Each row is a point on a tangle of strands that fork, close into loops and nearly touch. The rows are in no order.
In the rows, zero is written as 128.
Two points are linked if the straight distance between their rows is under 102. Some points are linked to none.
vaf: [134  86 136 115 148 188 108 121 112  90 173 147 121 157  94 131 131 142
  94 106 110 147 163 132 135 110  96 111  57  93 164 123 108 160]
nar: [ 89 170  93 110  98  78 174 136 131 131  97  88 182 123 174 153 141 105
 174 142 157 118 102 183 169 157  87 120 141 122 130 189 188  98]
tuz: [104 149 106 114 112 116 157 142 124 102  98 113 187 109 136 157 130 105
 144 136 134 161 128 143 152 127  94 118 125  95 152 173 199 158]
saza: [143 131 133 128 122 124 141 127 135 125 113 126 148 109 124 140 132 127
 138 131 132 142 117 135 121 138 125 155 142 138 124 138 151 132]
tuvuz: [155 114 152 122 162 168  79 117 121 158 138 142  82 133 112  89 130 131
  92 115 130  87 123 115 110 115 193 144 124 136 115  81  49  77]
fop: [134 139 145 129 127 119  83 119 104 138 157 103  84 150 120 102 147 145
 103 112 127 118 113 147 131 156 148 127 120 153 154 118  89  97]
bazot: [125 123 141 112 148 140 107 133 129 105 142 137 114 123 152  92 126 137
 132 114 158 112 126 140 130 129 129 159 120 150  95 130  75  82]
mego: [129  62 143 130 162 198 120 127 116  97 149 164 147 141  75 156 118 130
 108  99 101 164 167 118 122 107  91 121  61  90 156 127 122 181]
ves: [135 182 121 153  83  60 148 120 135 190 104  91 109 135 162 131 147 136
 156 155 149 105  82 159 133 154 157 132 187 183 122 127 153  86]
Kov: [176 129 145 146 117 130 124 110 138 167 118 136  93 117 117 138 142 135
 109 150 114 118 118 111  97 119 176 152 164 153 120  87 131 126]
Topo: [ 98 114 122 129 143 102 140 154 113 104 111 122 175 122 148 152 116 115
 174 106 136 152 101 161 130 162  74 159 128 149 111 187 143 126]
tofi: [106  89 136 143 162 115 117 144  99 115 120 135 162 123 119 161 116 120
 157  92 124 167  98 150 111 171  83 160 125 151 121 180 130 139]
Maz: [146 179 115 148  79  71 186 128 156 177  93 108 138 102 163 152 135 123
 158 179 132 113  91 131 122 129 146 125 214 148 100 120 196 119]
lafur: [146 142 128 116 101 145 120 114 137 111 142 119 112 139 125 115 144 139
 107 133 130 124 150 131 142 112 131 123 107 121 144 116 134 134]
rokog: [ 66 142  98  94 117 122 141 157 110  56 129 107 178 156 168 138 124 113
 143 124 144 160 147 163 177 132  54 100  88  89 155 196 164 140]
piz: [132  83 160 142 177 135  84 125  95 142 154 146 118 116 101 132 115 143
 111  86 126 136  94 130  96 166 133 158 135 157 113 132  79  98]
bof: [117  49 144 144 194 160 109 139 119 120 143 177 146 110 102 131 101 131
 141  82 139 129 122  99  94 131 106 165 107 149  70 141  66 118]
vimik: [178  92 156 143 148 151 107 103 128 174 132 152 103 112  90 148 133 135
  98 128 108 118 117 108  90 126 175 163 142 146 121  85 104 119]
Vegig: [142  76 154 157 166 153 142 133 149 145 105 165 167  70  96 137 107 117
 164 112 139 126 120  88  81 129 128 188 133 153  57 128  99 130]
daf: [131 149 133 121 107 120 100 119 117 123 148 102  95 151 131 101 145 145
 108 120 136 119 128 148 145 137 130 120 108 144 155 127 113 112]
gok: [ 64 112  98 102 139 103 132 162  86  63 142 108 154 181 165 148 117 123
 153 104 127 168 128 175 177 167  47 107  93 115 158 210 144 130]
zano: [139 166 133 109 103 138 113 118 161 127 108 117  79 137 155  67 139 130
 115 153 157  76 149 126 136  98 178 130 131 147 110  87  88  89]
nes: [159  93 152 112 140 203 115 113 144 133 149 165 100 136 108  94 126 135
  99 125 128  89 162 112 121  76 167 136  89 106 129  70  70 109]
tur: [113 116 144 103 169 141 104 143 131  99 138 142 112 122 168  74 116 134
 145 106 170 102 125 142 129 133 131 165 129 152  71 136  43  59]
Pobo: [123  59 144 139 162 200 133 130 130 105 128 173 170 116  76 160 112 121
 131 103 101 165 166 103 109 105  96 131  70  93 136 130 131 187]
Tasid: [ 99  97 127 115 164 116 105 146  87  83 168 123 112 167 135 123 121 142
 127  83 120 151 116 158 143 174  75 129 106 137 141 167  95 113]
ret: [123 125 162 141 182 114  49 139  73 161 173 118  80 145 120  99 119 137
 103  84 122 116  84 148 117 196 157 129 149 150 135 126  46  56]
tula: [109 200 125 135  80  72 104 118 145 181 108  94  58 160 157  81 147 138
 114 167 145  76 125 143 141 116 197 103 159 184 136  93 101 103]
kisig: [104  66 139 115 216 147  82 153  99 103 166 172 105 139 130  99  88 142
 128  71 150 112 127 117 120 138 126 143 115 138  73 135  19  71]
roni: [ 83 122 113  94 147 136 142 161 134  43 142 137 156 147 178 105 106 131
 165 111 154 139 159 147 163 125  61 135  84 118  95 165  96 120]
gezo: [143 153 124 142  84  97  98 105 103 155 151  88  85 170 101 136 161 146
  84 129 105 146 127 140 143 143 143  84 110 138 205 124 154 172]
fanak: [149 143 116 148 114  91 186 139 149 169  77 128 171  70 133 176 123 105
 164 161 113 152  95 112 106 136 140 140 205 128 116 130 209 162]
netad: [ 72  92 105 111 168 102 121 163  75  66 159 120 132 189 150 141 108 132
 151  84 116 170 117 165 160 186  49 122  98 130 157 198 113 126]
mis: [ 89 194  86 109  71  72 176 122 124 137 108  79 166 147 169 150 148 116
 148 155 159 116 112 163 180 141  99  84 130 113 165 181 197 110]
fono: [157 171 129 151  79 100 137 116 155 172 110 113  70 135 153 113 149 139
 113 182 119  93 125 114 110  94 186 111 182 155 115  78 145 133]
led: [ 91 138 104 120 125 163 181 148 163  78  85 147 213  59 128 129  96  85
 179 136 131 160 179  88 133  95  96 120 108  55 102 130 186 167]
nefez: [114  79 132 140 152 198 149 143 148  95 112 167 185  94  91 148 107 113
 150 114 110 163 177  95 116  94  95 134  71  79 119 134 144 186]
sero: [104  98 138  99 203 152  89 153 116  96 155 158 105 132 168  72 101 132
 134  91 168  98 133 132 128 126 134 148 122 142  67 132  11  53]
felan: [174 102 139 131 125 176 147 114 150 145 129 155 123 116  91 148 132 131
 110 148 101 129 159  96 106  92 151 145 120 109 136  85 143 159]
Koso: [118 101 148 127 172 129  65 131  76 111 191 115  78 168 111  98 129 145
  83  79 112 125 118 142 137 167 120 110  98 125 156 127  65  99]
Zume: [141 185 101 149  59  82 165 115 143 163 118 107 110 142 145 151 158 134
 106 193 109 126 123 113 133  93 150  60 173 115 157 116 202 178]
tila: [131  70 153 150 178 152 116 133 131 140 124 170 152  83 105 130 106 124
 146 100 144 124 114  98  83 133 129 183 130 159  60 132  72 107]
guk: [130 177  95 108  84 123 182 123 156 106 104 123 167 105 137 135 129 112
 133 167 131 139 149 108 150  93 118  96 150  74 134 123 204 157]
fip: [125 200  98 125  49 103 155 104 158 132 130 104 102 160 146 108 146 139
  96 187 129 102 168 108 157  70 147  58 127 106 153 101 175 166]
Ninu: [125 105 136 116 148 145  84 128  88  93 188 113  83 177 112 102 136 150
  87  89 111 134 139 149 143 145 104 100  77 114 170 132  88 128]
bep: [176  96 150 124 123 189 128 104 153 147 138 159 108 132  99 126 133 137
 101 142 106 108 163  96 106  80 168 143 106 111 137  67 112 135]
dasem: [114 173  96 110  92  97 180 134 146 122  87 112 187  99 145 157 129 104
 151 156 134 142 120 129 152 121 116 106 163  93 141 147 214 148]
rubok: [156 102 147 164 151 115 144 125 124 177  90 136 160  80  93 194 130 115
 144 121 105 178  90 119  87 156 138 162 165 152 136 146 176 174]
lel: [ 99  94 134 130 178 101  95 147  73 103 176 121 110 169 134 130 111 140
 134  74 116 150 100 163 136 196  85 132 122 149 137 168  83  89]
mupo: [117 142 100 119 117 163 197 139 180 102  85 153 195  46 124 125  91  94
 181 158 128 140 175  83 126  95 113 132 133  71  80 103 178 161]
Kat: [151  97 164 126 186 162  67 124 108 167 148 149  89 118 100 104 116 129
  93  99 128  98 103 118  98 136 183 147 139 139 107  93  43  69]
bik: [126 168 110 115  66 121 108 101 127 123 158  96  89 176 117 100 152 149
  79 149 125 120 169 125 164  98 137  71  76 118 194 115 146 170]
lomas: [117 188 130 146  86  70 113 117 131 188 110  88  77 149 162  96 145 137
 136 149 148  90  96 151 142 152 178 127 171 190 133 115 110  71]
Sifa: [147 152 142 103 129 168 104 120 165 134 109 138  75 137 145  52 136 124
 110 147 155  65 157 120 132  86 195 131 121 136 103  72  53  83]
refi: [161 103 155 116 151 185  85 109 129 152 142 151  83 143 103  88 129 131
  91 121 124  81 147 111 113  91 189 130 108 118 133  68  52  96]
somen: [158 165 111 157  77  89 153 114 127 174 121 108 112 147 126 169 161 136
  98 174  98 152 111 121 125 115 155  79 174 131 176 121 200 187]
luno: [169 164 128 160  90  94 175 129 163 178  99 121 109  95 153 148 137 129
 136 189 112 114 103 108  94 109 163 130 220 147  96  93 179 139]
Bot: [103  52 131 134 197 152 113 148 110  92 147 174 138 131 116 130  89 136
 146  71 138 144 132 107 114 138  87 150  96 138  79 153  65 124]
tofe: [151 180 104 140  59 117 165 112 161 145 128 117 105 139 139 132 148 135
  98 198 103 113 159  97 131  65 149  67 155  96 145  94 191 182]
dokeb: [ 74 206  72  97  70  74 192 114 133 125  93  91 186 128 175 151 144 103
 147 166 157 108 120 140 193 120  94  63 145  74 158 171 215 125]
nugak: [154 127 128 155 128  88 161 130 126 179  85 125 164  92 115 193 136 113
 152 139 109 174  80 133 104 155 140 149 186 147 146 147 200 166]
vit: [ 75 201  76  81  78  85 195 123 147 105  88 104 205 102 180 136 135  91
 165 165 158 109 130 136 191 115  90  74 148  63 131 154 211 117]
gagu: [169 105 153 137 138 148  79 101 108 161 164 127  81 153  79 131 142 145
  70 111  95 118 126 122 116 132 163 115 101 123 173  81 103 136]
pega: [106 104 122 142 140 180 161 149 156  91  89 158 201  74 103 142 100  96
 176 125 122 163 172  86 117  99  98 136  93  77 101 137 164 179]
Tekil: [171  87 163 141 157 159  87  99 108 171 152 143  95 128  78 144 138 139
  80 112  98 122 112 116  97 137 169 140 121 133 146  84 101 119]
Luvob: [128 182 108 123  61 110 126 104 140 132 141  98  95 168 134 105 151 145
  94 161 132 109 158 123 155  96 145  77 110 125 170 110 153 161]
napo: [155 117 143 127 117 149  74  99 112 142 173 112  76 169  86 112 148 147
  68 113  96 119 140 131 133 126 156  98  81 116 191  88 108 147]
rifaf: [115  79 150 127 206 138  74 143  91 121 170 154 102 131 121 109  98 142
 112  74 135 118 104 129 108 156 127 147 127 145  98 135  40  73]
fogep: [148 149 116 131 110 106 187 134 164 147  85 131 168  73 133 152 117 109
 163 161 125 133 117 110 112 125 136 151 185 126  96 120 189 146]
Lelak: [129 146 125 122  90 123  84 102 106 135 174  92  77 182  99 106 155 153
  70 123 109 127 152 138 152 129 141  75  77 126 202 109 123 161]
Zorur: [134 105 150 132 159 133 103 128 114 122 144 135 129 118 118 127 124 138
 128 102 136 133 104 140 109 156 124 164 131 158 106 140  92 101]
Fem: [143 170 125 142  87  78 158 121 146 165 100 104 125 118 158 144 141 130
 152 158 139 111  94 146 125 143 148 141 185 159 114 126 166 104]
Miziz: [125 185 125 119  83 108 101 116 151 148 116 103  63 157 150  71 144 138
 104 159 143  75 148 128 143 100 188 104 132 159 137  86  98 111]
senu: [ 82  88 125 135 183  89 112 153  87 107 151 132 133 155 152 136 102 130
 170  77 129 145  89 160 128 198  76 165 132 167 108 186  86  82]
Zapi: [ 88 138 108 102 116 125 142 150 118  72 117 115 183 133 151 146 127 108
 148 124 138 161 137 156 159 131  71 112 104  93 150 185 173 153]
lum: [ 81 141 106 117 126  89 155 151 125 108 100 107 189 119 173 151 123 101
 183 123 147 135 105 177 149 158  70 142 131 127 110 197 163 109]
Mir: [144 102 143 152 148 142 162 137 162 141  86 154 181  57 102 140 106 111
 175 129 136 131 124  88  86 127 129 185 148 142  68 129 138 144]
losov: [134 101 140 115 141 175  95 118 113  91 173 134 103 158 111 109 137 144
  94 104 120 131 155 139 139 116 109 114  72 105 155 118  93 135]
luva: [180 126 136 146 104 143 159 117 164 169 114 147  98 110 123 142 137 134
 117 178 102 105 136  93  90  90 178 144 176 133 107  70 148 144]
favo: [133 139 157 146 151 111  58 125  88 171 157 112  79 142 114 103 137 142
  98  99 123 115  89 148 119 180 168 133 146 162 145 113  70  74]
Reg: [129  93 143 158 162 121 129 137 114 141 102 136 171  96 101 172 120 118
 154 103 118 166  90 132  95 161 107 166 139 154 118 160 148 154]
rozuk: [139 144 145 113 124 138 121 126 155 115 120 129 110 122 154  83 132 131
 129 136 162  96 137 133 131 118 152 154 132 148  98 106  93  84]
Losad: [ 95  78 121 127 173 146 126 154 118  73 132 160 158 131 133 134  99 127
 164  89 139 156 136 123 125 137  66 151  93 129  96 168 102 143]
Rom: [146 145 118 118  95 151 139 116 136 109 134 122 126 141 118 135 144 131
 104 147 121 141 161 122 141  99 125 106 102  98 161 121 163 163]
kisos: [141 163 103 116  88 134 156 117 144 110 119 119 144 129 123 143 141 124
 111 156 123 148 151 119 146  99 124  98 128  93 160 130 192 172]
buvi: [133 127 128 144 136 115 172 142 158 136  78 136 190  60 122 147 107 102
 184 138 136 139 109 106 100 140 120 171 162 135  78 138 167 146]
Muta: [166 129 128 133 113 161 168 118 168 138 113 147 132  99 110 139 127 125
 128 162 108 124 158  95 105  93 152 144 143 109 111  89 158 156]
firek: [ 90 104 115 109 156 129 133 157 127  57 135 142 160 142 157 125 105 124
 168 103 146 148 144 144 146 141  61 149  96 125 100 172 108 124]
susa: [159 153 116 147  78 102 126 102 119 167 137 104  89 162 109 154 161 144
  83 157  97 144 132 122 131 120 157  83 130 126 191 113 173 183]
guter: [141 147 131 133 112  99 140 126 130 143 111 111 142 115 138 143 135 127
 149 133 141 130  99 151 127 147 131 156 160 157 120 138 149 113]

A fork is a point with three links, a tip a point with one. Leave the first point through the second and follow the links. Name the first fork or tip that comes.
susa; somen | Lelak
Pobo; nefez | mupo
gagu; Tekil | Kat
zano; Miziz | Fem
kisos; Rom | ret
fogep; fanak | vit
tila; bof | roni
Zorur; piz | bazot
Rom; kisos | senu
mupo; led | Koso

A piece is two or more points that can be reached from each other along the links. Count, over all rows, the pieces, the separate loops (a circle has one, a figure eight two, a Y none), the forks (points with three links) and the tips (points with one).
pieces | 5
loops | 2
forks | 4
tips | 10
